Each row is a point on a landscape with many valleys, with its height.
From any point a ball rolls to the lowest of the 3 points nearest to it. It stops when none of these is lower. Distance is the straight distance between rows; heights are no part of it.
tipez: [-1.56  3.13 -6.90  6.54  3.98  2.82  0.40  3.11 -1.36 -4.85 -0.61  0.99
  1.12 -4.34  3.61  4.92  3.90  5.54  3.08 -2.45  0.07 -2.82  2.37  3.78
 -3.38  1.93  1.33 -1.40  1.49]  (h 611)
rezuk: [ 3.44  1.26 -1.03 -3.78 -4.91 -0.25 -2.09 -1.75 -0.43  0.83 -0.32 -1.38
  0.31 -1.38 -0.96 -3.75 -0.18  0.15  3.20 -1.44  0.48  0.52  1.94  0.64
  2.49  3.83 -2.24 -1.00 -2.39]  (h 218)
Ref: [ 3.46 -0.27  2.24 -5.04 -2.28 -0.89 -0.94 -1.06 -0.45  1.84  0.24 -1.92
  2.41 -0.81 -2.14 -2.37 -1.18 -0.60  0.15 -1.43 -0.40  1.19 -0.53 -1.94
  2.18  2.30 -2.32 -1.07 -1.94]  (h 84)
rilo: [-0.23  4.78  1.72 -2.05 -2.32 -0.55 -4.29 -4.16  3.76  1.48 -1.24  1.91
 -0.68  3.91  0.24 -0.33 -1.38 -1.79  1.03 -1.23 -3.66  4.28 -1.43  0.20
  0.81 -4.13 -3.41  2.59 -2.64]  (h 88)
nat: [ 1.71  2.40 -2.93 -1.13 -4.45  1.00 -1.44  0.07 -1.60 -1.19  0.20  0.02
 -1.77 -2.86  0.44 -1.46  1.30  1.25  4.28 -0.42  0.36  0.40  2.39  2.09
  1.34  2.09  0.66 -1.94 -0.31]  (h 330)
lumu: [-0.31 -1.57 -2.44  1.05  2.04  1.21  1.78  1.90 -3.62 -1.76  0.05 -0.51
  0.66 -3.84 -0.42  1.97  1.57  3.34 -0.27  0.45  3.71 -4.02  4.28  0.52
 -2.10  6.09  2.51 -3.41  0.39]  (h 125)
roka: [ 2.21 -2.51  4.91 -2.45  1.76 -1.55 -0.28  0.44  4.12  2.91 -2.09 -2.91
  4.29  6.59 -3.75 -1.94 -3.86 -2.76 -4.78  0.30 -1.93  1.91 -4.02 -1.63
  0.27 -5.21 -4.92  2.32 -0.80]  (h 95)
zaku: [ 1.99  6.63 -2.75 -1.52 -8.09  1.13 -5.48 -5.43  2.93 -0.96  0.16  1.58
 -2.80 -0.36  1.04 -1.94 -1.79  0.15  7.78 -3.36 -0.71  3.62 -0.87  3.40
  2.41 -1.48 -4.36  2.42 -2.34]  (h 213)
mez: [-1.52  6.62 -5.43  1.91 -5.81  2.30 -4.61 -2.49  0.78 -3.06  0.67  2.68
 -2.85 -2.85  2.29 -0.27 -0.43 -0.49  7.01 -1.61 -1.10  2.34 -1.18  3.79
  1.61 -2.55 -1.33  2.04 -1.86]  (h 197)
ruba: [ 0.76 -2.66  4.62  0.56  1.10 -2.47  0.65  0.79  3.19  3.29 -1.96 -1.36
  1.84  2.58 -1.43 -1.25 -2.23 -2.59 -3.81  0.66 -0.70  1.19 -2.89 -1.78
  0.43 -2.54 -1.50  1.94 -0.94]  (h 62)
geva: [ 0.52  3.95  0.19 -2.31 -3.35  0.22 -2.76 -2.48  1.64  0.73  0.17  1.36
 -0.77  0.96  0.89 -0.73 -0.50 -1.36  1.85 -1.00 -1.54  3.87 -0.89  0.77
  1.76 -2.25 -2.07  0.35 -1.86]  (h 80)
ruta: [-1.68  0.77  3.07  1.24  1.83 -1.90  0.25 -1.15  0.49  0.39 -1.49  0.68
 -1.30  2.99  1.40  0.50 -0.31 -1.68 -1.59  0.57 -1.57  1.98 -0.50 -1.10
  0.37 -4.73 -0.67  0.85 -0.04]  (h 57)
zin: [ 0.04 -4.68  2.39  2.82  3.74 -2.11  3.58  2.28 -0.81  1.44  1.00 -1.07
  0.98  0.34 -0.25  0.33 -0.89 -2.03 -4.70  1.13  1.49 -2.53 -1.22 -2.04
 -1.34  1.00  3.43  0.98  0.91]  (h 55)
Boba: [ 4.04  0.92  1.00 -5.99 -6.44  0.95 -2.23 -2.33  1.01  0.81 -1.10 -1.66
  2.81  1.65 -3.04 -2.96 -0.98  0.38  4.16 -2.88  0.35  1.99  0.49 -0.21
  2.20  4.30 -3.22 -1.05 -1.90]  (h 481)
Gopi: [-2.66  3.55 -6.80  3.56 -0.41  2.64 -2.45  1.66 -1.03 -5.32 -0.05  1.47
 -1.59 -4.15  3.14  1.74  1.73  4.42  5.75 -1.25 -0.43 -0.48  3.39  4.53
 -1.98 -0.74  1.01 -0.63  1.20]  (h 505)
nava: [-4.39 -1.43 -0.31  6.02  5.51  0.31  1.55  0.95 -0.66 -1.53 -0.44  2.77
 -1.90  0.95  4.29  5.48  3.07  0.22 -2.90  0.90 -0.53 -0.75  0.34 -0.71
 -4.55 -3.75  4.15  0.62  3.66]  (h 184)
lopo: [ 0.86 -1.14  3.67 -4.43 -3.16  0.67 -1.80 -1.52  5.07  3.48 -1.52 -1.91
  3.79  5.35 -3.10 -2.35 -3.15 -1.86 -0.78 -1.07 -1.36  3.30 -2.00 -0.47
  1.74 -2.03 -3.92  2.59 -1.83]  (h 78)
razo: [-1.95  2.32 -2.00  2.22 -1.11  0.82 -0.89 -1.62 -0.30 -0.63 -0.87  2.19
 -3.00 -1.61  3.61  1.17  2.89  0.45  2.47 -0.18 -0.91  0.39  0.60  1.41
  0.15 -2.81  0.91  0.02  0.88]  (h 124)
Kabek: [ 4.61  3.45 -1.65 -6.08 -8.27  0.83 -2.64 -2.60  1.07  1.30 -0.17 -0.01
  1.58  0.50 -2.19 -2.72 -2.05  1.27  6.56 -4.15  0.83  2.01 -0.47  1.35
  2.78  4.00 -5.41 -0.20 -2.31]  (h 475)
pono: [ 2.68  4.90 -0.55 -3.26 -6.99  0.90 -2.90 -3.96  1.73  0.22 -0.25  0.18
 -0.37  0.17  0.33 -1.88 -1.12 -0.14  6.46 -2.93 -0.06  3.28  0.12  2.40
  2.30  1.05 -3.11  0.32 -2.26]  (h 232)
Kupe: [-2.93  3.70 -4.84  2.99  0.71  2.41 -0.56  1.75  0.06 -2.55 -0.15  1.86
 -1.83 -2.81  3.74  2.64  3.00  2.28  2.38 -0.14 -1.25 -0.95  1.04  2.58
 -1.52 -1.77  1.00 -0.47  1.99]  (h 448)
veb: [-0.29  1.77 -0.35 -0.19 -1.10 -0.39 -1.54 -0.34 -0.88 -0.81  0.05  1.05
 -1.19 -1.48  1.81 -1.16  2.12  0.34  1.47  0.51 -0.72  0.22  1.33 -0.17
  0.83 -1.84  0.32 -0.43 -1.69]  (h 98)
tolog: [ 2.92 -4.71  3.74 -1.80  0.33 -1.62  3.09  0.92  0.85  1.26  2.10 -2.50
  1.64  1.09 -2.54 -1.31 -2.32 -1.66 -5.10  0.03 -0.04 -0.85 -1.20 -3.01
  0.28  3.00  0.80 -0.80 -1.31]  (h 65)
nom: [ 1.24 -4.82  3.97  0.93  4.35 -1.03  3.59  1.78  1.73  1.26  0.18 -0.99
  0.66  1.75 -2.39 -0.55 -1.29 -1.94 -6.20  2.08  0.33 -0.62 -3.08 -2.01
  0.17 -1.34  0.46  1.47  1.40]  (h 75)
Fol: [-2.23  0.74 -3.05  4.55  4.43  1.96  0.65  2.80 -1.88 -3.16 -1.13  2.00
 -0.76 -2.50  2.69  4.44  3.06  4.59  1.47 -0.62  0.07 -2.01  2.24  1.65
 -3.88  0.17  2.72 -1.66  2.54]  (h 180)
Kaza: [-2.16  5.03 -3.58  2.11 -2.31  1.82 -2.00 -0.87 -1.14 -1.93  1.90  2.10
 -3.00 -2.26  3.30  1.11  0.81  0.46  4.44 -0.03 -0.50  0.46  0.79  2.55
  0.20 -3.36 -0.77 -0.37  0.79]  (h 185)
madiz: [ 3.14 -5.15  4.68 -2.01  1.31 -1.37  2.42  1.67  3.08  2.55 -0.56 -3.85
  3.57  2.66 -3.13 -1.97 -2.34 -2.12 -5.97  1.06  0.59  0.11 -2.45 -2.75
  1.38 -0.12 -2.25  1.87 -0.10]  (h 63)
som: [-2.58 -4.41  1.68  3.81  7.26 -0.38  3.21  2.40 -1.87 -0.96  2.75  0.34
 -0.68  0.86  2.37  4.68  0.92 -0.48 -4.78  1.96  1.62 -3.33  0.73 -1.66
 -2.86  0.59  4.60  1.24  3.84]  (h 148)
Vogid: [-0.45  0.95 -6.51  1.21  0.23  2.24 -0.39  2.34 -3.87 -5.08 -0.85 -0.43
  0.03 -7.25 -0.54 -0.45  1.93  4.29  4.38 -0.34  3.28 -3.47  4.91  2.94
 -1.37  5.41  1.15 -3.00  0.71]  (h 332)
feb: [ 0.22 -0.15  2.18 -2.85 -2.08 -1.01 -0.84 -0.56  0.52  1.48 -0.70 -0.37
  0.92  1.76 -0.49 -1.70 -0.93 -0.88  0.21  0.09 -1.05  1.77 -0.50 -0.55
  1.35 -0.70 -1.83 -0.28 -0.97]  (h 58)
Nobab: [-4.00  0.06 -1.30  4.97  4.11  2.10  1.51  1.72 -1.56 -2.74  0.08  2.25
 -2.23 -1.42  3.03  3.57  3.02  2.60 -0.98  1.31 -0.82 -1.70  1.29  0.19
 -3.42 -1.46  2.77 -0.60  3.27]  (h 117)
Robud: [ 0.83  5.21 -2.37 -0.74 -5.58  0.43 -3.29 -2.86  1.89  0.20 -0.85  1.63
 -1.35 -0.39  0.40 -1.97  0.10 -0.80  5.18 -0.46 -0.71  2.57 -1.16  1.77
  2.35 -1.60 -2.62  1.50 -1.76]  (h 114)
Tulo: [ 0.66 -1.53 -0.56 -0.58  1.75  0.54  1.09  1.95 -3.41 -0.15  0.91 -0.74
 -0.11 -2.09 -0.41  0.92  1.71  0.84 -0.60  0.25  2.10 -2.61  2.23 -0.65
 -0.79  4.55  2.35 -2.79  0.23]  (h 118)
muvup: [-1.41 -3.70 -1.39  2.66  5.52  0.54  3.22  1.68 -3.70 -1.19  1.88  0.40
  0.76 -1.35 -0.32  4.28  1.89  1.89 -1.48  1.02  2.54 -4.12  2.24 -1.41
 -2.78  4.11  4.25 -1.71  2.43]  (h 102)
Lir: [ 0.05  3.46  2.56 -1.33 -0.60 -1.42 -3.75 -3.61  4.38  3.18 -2.57  0.49
  1.36  5.54 -1.41 -2.79 -4.32 -2.63 -1.38 -0.84 -2.61  5.25 -2.45  0.33
  1.19 -5.35 -4.41  4.50 -0.34]  (h 106)
zuv: [-0.76  0.46 -4.02 -0.27 -0.16  1.22  0.04  2.29 -2.91 -2.73  0.44  0.63
 -0.68 -4.61  0.92 -0.63  1.88  2.30  3.03  0.88  2.29 -2.62  3.36 -0.03
 -0.64  4.10  1.31 -3.07 -0.73]  (h 306)
razi: [-2.35 -1.09 -0.10  1.23  2.14 -0.73  0.25 -0.53 -1.07 -0.50  0.86  1.96
 -1.81 -0.27  2.28  1.80  1.55  0.06 -1.19  2.22 -0.45 -0.19  0.41 -0.63
 -1.48 -0.75  2.22 -0.61  0.34]  (h 72)
Teraz: [-3.42  1.79 -0.77  1.50  1.33  0.15 -1.38 -0.64 -0.31 -0.60 -0.55  1.81
 -2.23  0.21  2.54  1.06  1.60 -0.39 -1.02  0.45 -2.39  1.52  0.22 -0.19
 -0.25 -4.41  0.28  0.25  0.88]  (h 143)
Mide: [-0.26 -2.75 -1.40  0.37  2.38  0.12  2.36  1.67 -3.53 -0.84  1.71 -0.86
  0.71 -1.66 -1.57  0.55  0.55  0.84 -1.58  0.99  3.94 -4.00  2.17 -1.41
 -1.42  5.22  3.25 -2.22 -0.27]  (h 115)
gudem: [-0.13 -5.51  2.71  0.77  4.00 -0.29  4.63  2.73 -2.10  1.00  1.88 -2.54
  0.99  0.31 -3.15  0.56 -0.68 -1.65 -5.39  2.36  3.09 -3.65 -1.28 -3.07
  0.35  3.40  4.38 -0.83  0.50]  (h 105)
mab: [-1.51  4.22 -3.94  0.90 -3.77  0.78 -2.65 -0.03 -1.26 -2.88 -0.14  1.13
 -2.70 -3.77  1.69 -0.13  0.78  1.20  6.23 -0.07  0.03  0.34  1.08  3.60
  1.52 -1.09 -0.65 -1.66  0.44]  (h 241)
Bof: [-0.70 -2.66  1.60  0.69  2.19 -1.86  1.47  1.25  0.31  1.22  0.67  0.65
 -1.02  0.71  0.35 -0.54 -0.25 -2.01 -3.40  1.31 -0.83 -0.12 -2.19 -1.24
  0.43 -1.86  2.03  1.50  0.20]  (h 53)
Gitez: [-0.41  3.44 -6.12  1.78 -2.32  2.04 -1.57  1.28 -2.41 -4.94  1.02  1.31
 -1.95 -4.15  2.22 -0.77  1.15  2.69  6.32 -0.81  1.23 -0.78  1.88  4.16
  0.88  1.05  0.63 -0.73 -0.30]  (h 390)
Dosus: [-1.26  0.88 -1.69  2.47  1.07  1.19  0.48  1.29 -1.84 -1.37  0.78  1.16
 -1.93 -1.65  2.05  1.54  1.89  2.05  0.28  0.89 -0.58 -0.70  2.13  0.62
 -0.69 -0.43  2.26 -2.88  0.94]  (h 103)
ziz: [ 1.26 -1.14  4.03 -1.73  0.49 -0.70 -1.73  0.42  4.36  3.59 -2.27 -1.88
  5.11  6.28 -4.45 -2.30 -5.31 -2.18 -4.61 -0.28 -1.85  2.49 -5.49 -1.43
 -0.47 -6.28 -4.63  3.52 -0.13]  (h 97)
foru: [-0.77  0.35  4.65  0.91  1.82 -2.30 -0.19 -0.73  3.41  2.11 -2.12  0.10
  1.06  4.13 -1.28 -1.59 -2.20 -3.23 -5.19  1.27 -2.61  3.03 -4.21 -1.61
  0.15 -6.22 -4.04  3.47 -0.18]  (h 77)
Zude: [ 1.85  2.25 -4.91 -2.06 -4.54  1.24 -1.67  1.38 -3.19 -2.33  0.72  0.01
 -0.76 -4.74 -0.70 -3.30  0.22  2.74  5.20 -0.91  2.51 -2.34  3.58  3.05
  2.08  4.98 -0.13 -3.04 -1.31]  (h 369)
suto: [-0.42 -0.87  1.92 -0.66  0.64 -0.92  1.10 -0.14  0.63  0.79 -0.06  0.13
 -0.13  1.21  0.00 -0.43  0.35 -1.54 -2.07  0.37 -1.40  1.03 -0.64 -1.13
  0.67 -1.44 -0.32  0.99 -1.02]  (h 54)
delu: [ 0.16 -2.20  1.58 -0.53  0.88 -0.34  2.65  0.45 -0.86  0.46  1.45 -1.28
 -0.28 -0.97 -1.25 -0.33  0.40 -0.50 -2.56  0.34  1.20 -1.86  0.80 -1.86
  0.01  2.39  2.31 -2.19 -0.01]  (h 61)
Pif: [-3.21 -1.81 -1.12  4.87  5.72  0.26  2.85  1.52 -1.63 -1.30  0.86  1.13
 -0.47 -0.64  3.20  4.82  2.59  2.03 -3.28  0.72 -0.20 -1.43  0.87 -0.49
 -4.37 -0.93  3.32 -0.55  3.12]  (h 154)
kud: [-0.39 -3.73  1.54  1.02  3.48 -0.24  4.15  2.43 -2.24  1.00  2.06 -2.35
  0.24 -0.43 -1.48  0.79 -0.21 -1.21 -4.85  1.76  3.00 -4.27  0.60 -3.18
 -0.57  4.05  4.10 -1.28  0.15]  (h 108)
tarif: [-0.73 -3.80  0.49  0.61  4.03 -0.02  3.73  2.69 -3.69 -0.75  0.95 -2.29
  0.73 -1.30 -0.83  1.11  0.56  0.78 -3.15  1.11  3.11 -3.80  2.81 -0.80
 -2.25  5.68  4.84 -1.79  1.34]  (h 111)
zag: [ 1.62  0.87  2.35 -2.85 -2.58 -0.31 -2.55 -3.61  3.50  1.89 -1.33 -1.38
  1.76  4.14 -1.56 -1.46 -2.35 -2.52 -0.04 -0.77 -1.63  3.70 -2.02 -0.69
  0.95 -2.62 -4.01  0.96 -1.11]  (h 82)
ruk: [ 0.08  4.42 -2.80 -0.76 -3.98  0.80 -3.42 -1.47 -0.20 -0.51  0.76  1.63
 -2.17 -2.50  1.23 -0.99  0.65  0.48  4.68 -0.56 -0.36  1.01 -0.45  2.71
  0.99 -1.52 -0.01  0.51 -1.66]  (h 42)
makat: [-1.25 -2.15  1.14  2.15  2.10 -0.03  1.29  0.82 -1.29 -0.01  1.31  1.32
 -0.51 -0.01  2.10  1.21  1.51  0.35 -2.01  1.32  0.52 -0.96  0.39 -0.81
 -1.82 -0.51  3.33 -0.52  1.50]  (h 79)
paz: [ 2.36 -6.74  3.90 -0.65  2.73 -2.42  5.45  2.61  1.60  1.84  0.16 -2.78
  1.38  1.82 -2.42 -0.83 -2.28 -2.67 -6.77  2.11  2.88 -2.23 -3.56 -2.92
  0.32  0.58  1.17  1.48  0.75]  (h 71)
lenun: [-1.41 -1.38  4.26  0.90  3.95 -3.32  1.63  0.52  2.09  2.33 -0.79  0.34
 -0.09  3.77 -0.73 -1.11 -1.75 -4.22 -6.39  1.68 -2.02  1.02 -3.59 -0.91
 -0.07 -4.52 -1.01  3.66  0.45]  (h 68)
vopem: [-2.18  0.58 -2.82  1.74  2.99  2.31  0.33  2.41 -1.78 -3.44  0.07  1.35
 -0.65 -3.62  1.22  3.77  3.10  4.27  1.86  0.07  0.11 -2.42  2.92  2.41
 -2.17  1.84  1.49 -2.23  1.65]  (h 247)
Nesup: [-1.32 -2.58  0.04  0.42  3.29 -0.84  2.21  0.95 -3.01 -0.38  1.10  1.23
 -0.74 -0.10  0.27  1.10  1.67 -0.14 -2.30  1.39  1.29 -2.44  1.49 -1.35
 -2.20  0.88  2.38 -2.33  0.78]  (h 83)
gakop: [-1.98 -1.02 -0.95  1.06  3.51  1.18  1.47  1.30 -1.52 -0.95  0.38  1.79
 -1.25 -1.46  2.45  1.98  2.24  0.98 -0.06  1.79  0.50 -2.19  2.19 -0.70
 -1.97 -0.15  2.33 -1.62  1.41]  (h 85)
palar: [-2.53  2.16 -5.07  3.33  2.22  2.56 -0.33  1.95 -2.30 -2.79  0.05  1.82
 -0.80 -4.29  3.01  2.62  2.10  4.66  3.95 -0.78  0.19 -2.12  2.48  3.73
 -1.18  0.95  0.74 -1.84  1.09]  (h 370)
kivu: [ 0.20  7.93 -1.64 -1.63 -6.02  1.42 -6.26 -5.56  3.05 -0.15 -0.96  1.57
 -2.41  0.03  1.14 -0.55 -0.74 -0.42  6.99 -2.52 -1.43  3.07 -1.95  3.49
  2.05 -2.85 -4.03  2.42 -1.29]  (h 170)
muvul: [ 0.33  1.62  0.46 -2.62 -1.19 -0.37 -1.34 -1.16 -0.54  0.31 -0.48  0.63
 -0.82 -1.43 -0.50 -1.04  0.94 -1.14  0.81 -0.43  0.13  0.22  1.44  0.88
  0.71  0.96 -0.65 -1.21 -0.75]  (h 86)
vinil: [ 2.28  0.69  2.54 -5.35 -4.08 -0.20 -2.56 -2.96  1.47  3.07 -0.89 -0.82
  4.02  3.00 -2.95 -2.28 -2.33 -1.07  1.97 -2.49 -1.59  1.70 -1.38 -0.87
  1.66 -0.19 -4.73  0.54 -1.59]  (h 116)
gobe: [-0.20 -3.26  3.92  2.72  4.84 -3.11  2.67  1.58  2.30  2.00 -0.11 -0.76
  0.30  2.30 -0.67 -0.82 -2.57 -3.13 -6.23  2.14 -1.40  0.71 -4.16 -1.31
 -0.24 -3.76  1.24  2.12  0.37]  (h 74)
peb: [ 3.32  3.07 -3.76 -4.00 -6.22  1.18 -2.06 -1.99 -0.67 -0.75  0.22 -0.90
 -0.17 -2.57 -0.60 -3.52  0.10  2.49  4.99 -0.91  1.52  0.26  1.76  2.10
  1.90  4.03 -2.75 -2.57 -1.43]  (h 368)
morar: [ 2.08  4.75  0.86 -2.47 -5.29  1.49 -4.44 -4.37  4.07  1.60 -1.53  1.36
  0.15  2.52 -1.13 -0.70 -0.74 -0.57  3.82 -1.66 -2.51  4.58 -1.47  1.79
  1.90 -1.55 -4.51  1.55 -1.87]  (h 96)
gav: [-1.59  2.21 -3.15  0.36 -1.74  1.49 -0.83  0.51 -3.25 -2.43 -0.44  0.78
 -1.68 -3.75  1.40  1.23  1.42  2.43  3.23  0.35  0.60 -1.76  1.61  1.70
  0.23  0.20  0.66 -2.12  0.58]  (h 227)
lonoz: [-2.28 -3.47  0.17  2.32  4.67  0.56  3.23  1.61 -2.71 -0.45  1.16  0.53
 -0.89 -0.05  0.33  3.09  1.60  1.05 -3.26  1.53  1.80 -2.75  1.13 -1.04
 -3.02  2.32  4.24 -0.47  1.99]  (h 89)
ner: [ 0.75  0.24  5.26 -0.71  1.05 -2.10 -1.05 -0.88  5.56  3.25 -2.84 -0.99
  3.77  6.83 -2.62 -2.60 -5.29 -3.30 -3.98 -0.62 -2.08  4.45 -4.14 -0.56
  0.07 -7.08 -5.46  3.97 -0.71]  (h 87)
fipod: [-0.77 -4.58  2.53  2.01  4.17 -1.40  2.89  0.63 -0.50  0.89 -0.15 -0.68
 -0.40  1.79  1.41  1.98 -0.32 -1.75 -4.80  1.54 -0.47 -1.04 -0.93 -1.74
 -1.46 -0.89  2.44  0.92  1.42]  (h 44)
Rer: [-0.85  5.86 -2.02 -0.50 -3.65  0.68 -4.82 -4.57  0.87  0.02 -0.50  2.35
 -2.52 -0.90  1.72  0.10  0.95 -0.23  4.49 -1.24 -2.45  3.64  0.24  2.29
  1.17 -3.63 -2.42  1.21  0.18]  (h 151)
Gefer: [ 1.91 -4.48  2.18 -0.97  1.15 -0.76  3.48  1.16 -0.78  1.39  0.27 -2.79
  0.79 -0.32 -1.71 -0.28 -0.58 -0.77 -3.23  0.62  1.38 -1.91 -0.26 -2.54
  1.46  4.16  1.19 -2.50 -0.99]  (h 64)
Limi: [-3.12 -2.46  2.25  3.31  3.52 -2.66  1.32  0.71 -0.76 -0.09 -0.13  0.81
 -2.80  1.96  1.87  1.42  0.38 -2.58 -3.02  1.91 -2.23  0.02 -2.19 -1.82
 -1.91 -4.05  1.89  2.81  2.26]  (h 73)
kiz: [-2.95 -4.40  1.75  5.61  7.40 -0.56  4.43  2.64 -0.96  0.94  1.46  0.65
 -0.11  1.85  1.35  4.79  0.56 -0.64 -5.92  2.64  0.77 -1.84 -1.61 -1.41
 -3.51 -2.21  6.58  2.41  4.76]  (h 356)
zivag: [ 0.17  0.42  2.83 -0.83 -0.25 -1.25 -2.38 -1.69  1.63  1.14 -0.62  0.62
 -0.65  1.41  0.18 -1.39 -0.41 -0.95 -0.86 -0.74 -2.31  2.92 -1.63 -1.09
  1.28 -3.35 -1.42  1.04 -1.26]  (h 56)
sab: [-3.64  3.79 -6.98  5.11  1.60  3.27 -0.20  2.27  0.75 -5.04 -1.27  2.02
 -0.09 -2.89  3.93  5.10  3.74  5.16  4.65 -1.81 -1.41 -1.12  1.93  4.19
 -3.09 -0.90  1.54 -0.47  2.98]  (h 573)
lemel: [ 4.01  2.04 -1.61 -4.51 -7.38  0.90 -1.16 -1.94  1.47  0.80 -0.09 -1.69
  1.00 -0.88 -1.93 -2.41 -0.08  1.36  5.77 -1.80  1.07  1.02  1.01  0.86
  3.37  4.39 -3.24 -1.62 -2.48]  (h 352)
Tudez: [ 2.94  4.77 -3.23 -2.11 -7.99  1.14 -3.42 -3.12  0.58 -1.10  0.35  0.81
 -0.96 -1.43 -0.83 -1.99 -0.47  0.73  8.07 -2.40  0.99  2.43 -1.03  3.11
  3.58  2.47 -2.58  1.18 -1.76]  (h 45)
Mag: [-1.56 -2.30 -2.24  1.76  3.92  2.01  0.75  1.74 -3.28 -1.88  0.73  0.43
 -1.06 -2.92  0.01  2.55  2.13  2.17 -0.41  1.41  1.86 -2.82  3.02 -0.39
 -1.10  2.97  3.48 -1.50  1.21]  (h 104)
Potu: [-4.22 -1.69  1.42  5.01  5.63 -1.22  1.89  0.79 -0.18  0.31  0.41  1.44
 -2.11  2.01  2.50  2.25  1.64 -1.27 -4.48  1.27 -1.29 -1.19 -0.88 -1.10
 -3.01 -4.02  2.99  1.74  3.05]  (h 112)
levo: [ 2.59 -1.55  2.67 -4.46 -2.52 -0.12 -0.22 -0.18  2.09  1.88 -1.11 -2.93
  4.30  3.38 -2.57 -2.19 -2.35 -1.70 -0.70 -0.89 -1.11  2.16 -1.34 -1.89
  1.14  0.64 -3.53  0.87 -2.51]  (h 67)
Zinev: [ 2.23  1.83 -3.05 -2.87 -4.42  0.25 -1.69 -0.30 -2.74 -0.87  0.11 -0.91
 -0.10 -3.72 -1.73 -2.95 -0.36  2.05  4.10 -0.54  2.93 -1.36  2.70  0.41
  2.07  6.00 -1.68 -2.63 -1.48]  (h 383)
pav: [-1.19 -1.94  0.45  0.91  2.06 -0.41  0.91  0.12 -1.64  0.89 -1.10  0.62
 -0.83 -1.34  0.21  0.19  0.68 -1.14 -0.73  1.26 -0.38 -0.56  1.55 -1.72
 -0.18  0.48  1.90 -0.95 -0.15]  (h 66)
Nodu: [ 3.24 -3.05  3.52 -4.32 -2.11 -0.23  0.79  1.27  3.60  1.96 -1.18 -5.00
  5.04  4.70 -5.26 -1.61 -3.91 -1.96 -3.21 -0.05  0.69  1.88 -2.06 -2.84
  1.08  0.22 -3.81  0.85 -1.09]  (h 76)
Futo: [ 1.42 -1.59  3.03 -2.93 -0.58 -2.38  0.20 -0.56  2.41  2.62 -0.54 -0.91
  2.71  2.58 -1.28 -1.70 -2.25 -2.29 -2.02 -0.66 -1.24  2.27 -1.98 -2.67
  2.46 -1.51 -2.65  1.04 -1.23]  (h 60)
luni: [ 1.53  1.63 -0.64 -3.07 -3.55  0.54 -1.66 -2.04 -0.42  0.46 -0.36  0.58
  0.06 -0.53 -0.32 -2.33  0.36 -0.16  2.33 -1.48 -0.36  0.71  1.28 -0.89
  2.29  2.20 -1.09 -1.02 -2.20]  (h 128)
Rem: [ 0.60 -5.70  3.40  2.92  3.88 -2.43  5.05  1.84 -0.30  1.43  2.61 -2.65
  0.55  1.52 -1.62  0.06 -1.55 -1.30 -6.09  2.36  1.67 -2.52 -1.46 -3.25
 -0.62  1.01  4.03  1.36  1.31]  (h 81)
Kado: [-0.80 -6.58  3.27  3.25  5.76 -1.84  4.77  1.31 -0.32  1.43  1.06 -0.20
 -0.03  1.34  0.00  1.86 -0.42 -2.44 -6.04  2.66  1.44 -2.23 -2.21 -0.93
 -0.76 -1.06  4.52  2.68  3.19]  (h 129)
gofe: [-1.47 -5.56  0.91  3.44  5.85 -0.01  4.59  2.52 -2.24  0.99  2.02 -0.88
  0.93  0.21 -0.32  3.32  0.56 -0.84 -4.98  1.23  3.32 -4.00  1.66 -2.02
 -2.96  3.41  6.09  1.36  3.13]  (h 20)
golo: [ 0.43  0.32  4.04 -1.69 -0.16 -1.99 -0.31 -0.69  2.49  1.66 -1.08  0.03
 -0.42  3.11 -0.82 -0.97 -1.04 -1.42 -2.20 -0.49 -2.69  2.38 -1.94 -0.76
  1.13 -3.52 -1.89  1.43 -1.76]  (h 59)
Nur: [ 3.08 -3.75  2.94 -4.52 -1.25 -0.81  1.83 -0.14  0.41  1.48  0.86 -2.68
  2.92  0.94 -3.32 -1.70 -1.56 -0.36 -1.63 -0.40 -0.49  0.65 -0.26 -2.43
  1.01  3.16 -2.50 -0.96 -2.28]  (h 70)
noso: [ 0.96  1.64  0.46 -1.84 -2.42 -0.80 -1.81 -1.28  1.63  0.97  0.27  0.16
 -1.22  1.16  0.85 -2.25 -0.04 -0.67  1.14 -0.47 -2.93  1.69  0.40  0.18
  0.44 -0.64 -0.82 -0.36 -1.13]  (h 69)
Daso: [ 1.73 -0.64 -0.15 -2.79 -2.15 -1.40 -0.32  1.29 -1.17 -0.12  0.30 -0.43
  0.54 -0.43 -1.19 -1.48  0.61  0.62  0.95 -0.44  0.02 -0.61  1.39 -1.05
  0.90  3.26 -0.65 -3.43 -1.29]  (h 101)
rom: [ 3.42  5.36 -2.79 -3.36 -6.81  0.67 -2.69 -2.78 -0.42  0.68  0.11 -0.67
 -0.18 -1.78 -1.74 -3.59 -0.18  2.23  6.81 -2.24  1.33  0.57 -0.09  2.69
  2.55  2.26 -3.99 -1.49 -2.18]  (h 280)

Call two points neighbours if one is among the 3 nearest of the other. Go from one point of each pair to the other, from neighbour to neighbour, staying as low as possible. Name the highest point that can't be avoided.
ruk, fipod | Robud
gofe, delu | lonoz
fipod, delu | tolog

Where does a ball stop that starts at each point below?
paz | fipod
ziz | fipod
gobe | fipod
